Points, in no order, along strands that fork, close into loops and pass close to each other.
Two points are linked if the straight distance between their rows is under 22.2. Some points are linked to none.
(147): [-20 -14  46  21 -13 -20 -15   0 -30 -18]
(22): [ 28   6 -11  -3  23  25   9 -10  31  -7]
(243): [ 29  -9  -1   8   4  -8   5   5 -11 -21]
(427): [38 10 16  7 25 33 27 -4 37 -5]
(251): [ 31  -9  40  24   8   3   8  -3  -7 -30]
(502): [ 33   9  25   8  19  26  27   2  29 -13]
(51): [-52  13   1  -1 -21 -18   8  22 -19  47]
(282): [ 31   3  31  11  11  14  20   3  12 -22]
(596): [34  9  0  2 26 30 19 -9 37 -4]
(398): [ -7 -13  38  17 -11 -18  -9   1 -27 -22]
(645): [ -2  -7 -20  -8 -11 -19  -8  12 -15   3]
(642): [-47   9  11   2 -24 -23   8  21 -25  36]
(115): [-30  17 -14 -24  -4  15  -8  -6  25   9]
(76): [ 25 -13  34  23   5  -4   3  -1 -16 -31]
(265): [ 36 -11   9  14   7  -5   7   2 -12 -24]
(458): [  6  -9  -9   0  -8 -21  -4  12 -21  -5]
(568): [ -1   0 -33 -15   1   0 -13  -5   7   3]
(371): [ -1 -13  23  11 -12 -20  -4   7 -28 -17]
(36): [  1   0 -38 -15  11  23 -19 -32  20   3]
(384): [ -8  -2 -41 -19   4   9 -22 -22  12  10]
(385): [-39   6 -15  -8 -19 -18  -1  17 -15  40]
(106): [ 11  -1 -30 -10   6   4  -7  -7   9  -4]
(49): [-21  -7   6   5 -21 -29  -5  17 -33  12]
(11): [ -5  14 -14 -17  12  32  -6 -17  38  -3]
(7): [-10   1 -39 -19   4  18 -23 -29  16   7]
(249): [-10  -6 -15  -6 -15 -24  -6  15 -20  12]
(460): [ 10   0 -36 -12  16  23 -16 -29  22   1]
(517): [ 17   3 -25  -8  16  20  -2 -13  23  -6]
(16): [-31  -9  29  16 -22 -30  -7  12 -40  11]
(413): [-13  13 -15 -21   6  25  -8 -14  34  -1]
(400): [ 21   4  -1  -3  10  11  10   2  15 -14]
(232): [-38   9  -8 -10 -18 -16   0  15  -8  29]
(401): [-24 -13  41  21 -16 -25 -14   4 -36  -9]
(337): [ 16   1 -33 -11  14  15  -8 -16  19  -3]
(591): [-34  12  -7 -15 -16 -11   1  14   1  20]
(270): [ 41   1   2   9  20  17  20  -3  17 -12]
(185): [ -9  -2 -42 -18   1   2 -19 -12   6  12]
(29): [ 23   5 -22  -5  22  28   1 -21  31  -3]
(569): [-31   0  -5   0 -20 -27  -3  20 -29  31]
(45): [  1  -9   8   4 -11 -22  -4  11 -24 -10]
(540): [-31 -11  36  19 -19 -27 -11   7 -38   2]
(499): [ 18 -11  -7   3  -2 -15   0   8 -15 -15]
(89): [50  0  3 14 27 19 25 -7 20 -7]
(182): [ 14 -13  32  18  -1  -9   0   0 -19 -29]
(574): [-29  13  -6 -20 -11  -2  -2   9  10  10]
(654): [-26  -7  19   9 -22 -30  -4  15 -35  10]
(101): [ 37   8  -4   3  31  35  18 -17  40   1]
(69): [-13  -7  -3   1 -17 -25  -5  16 -29   8]
(405): [-32  14 -12 -22  -9   5  -5   3  17  12]
(579): [ 32   8 -12   3  32  40  12 -25  41   5]
(570): [-33  -1 -14  -3 -19 -24  -3  18 -25  35]
(503): [  7 -14  38  20  -2 -12  -6  -1 -22 -29]
(181): [ 30   8  36  11  14  21  25   3  20 -20]
(340): [ 35   2  15   9  14  14  19   2  13 -18]
(522): [-37   2   7   4 -24 -25   1  21 -29  31]
(258): [-21  14 -16 -24   2  19  -7 -11  30   2]

How many points has the smallest loop of links through each point below? Write none if it is on no loop.
(568) -> 8
(45) -> 13
(243) -> none
(181) -> none

A tip is a point with one link. Name the tips that can be reached along the links from each point below, in the order of the rows.
(69) -> (251), (265)
(460) -> (89), (579)
(115) -> (51), (11)

A piece is two or more points that can be reached from each other along the links. Count, over all rows, the pieces, the separate loops (a circle has one, a figure eight two, a Y none), the forks (points with three links) and the tips (points with one).
pieces -> 3
loops -> 2
forks -> 4
tips -> 6

Name the points in between on the shortest way along the links from the first point to the second, in order.
(258) / (385) -> (115), (405), (574), (591), (232)
(458) / (69) -> (645), (249)
(645) / (147) -> (458), (45), (371), (398)
(654) / (398) -> (16), (540), (401), (147)
(51) / (569) -> (642), (522)
(596) / (282) -> (427), (502), (181)
